The views of a scene show one set of named points, each view turned or mirrored, and shifted as a whole, with a little noise and some points left out.

Scene 1
View 1
<150>: [-17   1   4  -6   0   8   7  39  12  18  -2  38 -18  -8 -13   4]
<89>: [-23 -13 -28  17  24 -14  11  19   2  -7  26  14  -9 -22  14   7]
<52>: [-29  39   2 -12 -14   6  -1  -3  -6  16 -23  25  -2  -9 -17   1]
<167>: [ -3 -41 -22   6  18 -17  17  34  10  -7  34  31  -7 -18   6  15]
<143>: [-18 -11  -5   1  12   2   8  43  12  12  10  32 -20 -13  -4   4]
<144>: [-27 -20 -26  23  36  -7   9  44   9   4  33  20 -25 -21  18   4]
<205>: [-17  12   0 -11  -9   6   6  18   4  12  -9  35  -6  -8 -15   6]
<84>: [-22   9   2  -4   1   9   5  32   8  18  -6  35 -18  -9 -13   3]
<112>: [-18  16  15 -17 -14  15   5  29   9  22 -20  42 -10  -6 -24   0]
<139>: [-22   3 -16   3  10  -6   7  12   0   2   8  21  -6 -15   1   5]
<202>: [-20  -5  -6   1   9   0   9  32   7  10   8  32 -13 -12  -4   4]
<60>: [-21  11   3  -5   3   9   6  31   8  19  -5  35 -18  -9 -12  -1]
View 2
<144>: [-27  25  33  19 -25  14   5  -3 -16 -23 -11  12 -23   1  -7  39]
<112>: [ -3  -2  -8  -1 -12   6  15 -10 -39  29   9  38 -10  23  -9  -3]
<89>: [-26  12  38  27 -29  13  -6  -9  -5 -25 -22   9 -20  -8 -12  30]
<84>: [-14  -2  16  13 -18   5   5  -6 -29   4  -1  34 -22  14 -10  13]
<143>: [-18  24  15   9 -18  13  15  -6 -26  -1  -2  13 -13   9  -4  23]
<205>: [ -9  -6   5  11 -18   6   4 -13 -29  16  -2  33 -11  12 -12   1]
<60>: [-12   4   7   8 -16   6  11  -5 -35  10   5  33 -20  16 -10  12]
<139>: [-20  -2  24  23 -26   7  -6  -9 -14  -7 -15  24 -16   2 -13  15]
<202>: [-15  14  16  13 -20   9  10 -10 -22   1  -5  18 -14   8  -9  18]
<150>: [-12  16   3   4 -16  11  17  -8 -31  11   2  23 -13  13  -6  13]
<52>: [ -7 -31   6  16 -17  -1  -8 -11 -35  17   0  55 -23  18 -18  -9]
<167>: [-23  30  24  17 -29  18   4 -14   0 -12 -24 -14   2 -13  -6  28]
View 3
<150>: [  6  31   1  11 -24  -7   8 -22  14   1  12  10   5  -4  29  11]
<52>: [ 22  53   7  12 -20   0  17 -35   7 -14  31  17  29  37   0   3]
<89>: [  2   1  31 -26  -5   1  32 -12  -8 -27  20   1   7 -20  28   1]
<205>: [  9  38   0  10 -18   0  18 -22  12  -5  18  17  17  13  17   5]
<60>: [ 12  36   6   8 -25  -7   6 -30  11  -5  15   9   8   4  21  11]
<139>: [  6  19  20 -11  -9   2  28 -18  -2 -21  23   9  16   2  20   2]
<167>: [-12  -7  15 -19  -3   2  36   7   4 -11   6   9   0 -34  45   4]
<84>: [ 14  32  11   2 -21  -6  11 -29   5 -11  17   9  14   7  18   8]
<143>: [  2  11  16  -8 -16  -4  17 -17   4 -11  11   5   1 -18  34   8]
<144>: [  5   6  29 -21 -15  -6  16 -21  -4 -22  13  -3  -1 -27  36   5]
View 4
<205>: [ -6  24  -1   1  11  17   1  10 -11  -5   8  39  -3   7   2 -11]
<150>: [ -4  31  -3  23  -4   8  -2  11  10 -16  17  12  -5   3  15 -10]
<60>: [  0  27  -1  17   1  10   1   9  11  -8  14  27  -3   7  15 -13]
<84>: [  3  18  -1  19   2   4   5  12  14  -3  14  29  -1  14   8 -14]
<202>: [  0  17  -2  25  -3  -3   2  17  14 -16  13   7  -2  10   3 -13]
<112>: [-6 36 -4  7  7 24 -5  5 -7 -7 14 38 -5  1 18 -8]
<143>: [  1  23  -3  32  -8  -4  -2  15  19 -21  16  -1  -4   8  10 -12]
<139>: [  2   1   2  20   4 -12   8  22  14  -7   7  14   2  18 -12 -20]

Which points are out of place in each view (at most two, in the order of its rows)? Write none if all are in place.
view 1 => <144>, <84>
view 2 => none
view 3 => <143>
view 4 => <205>
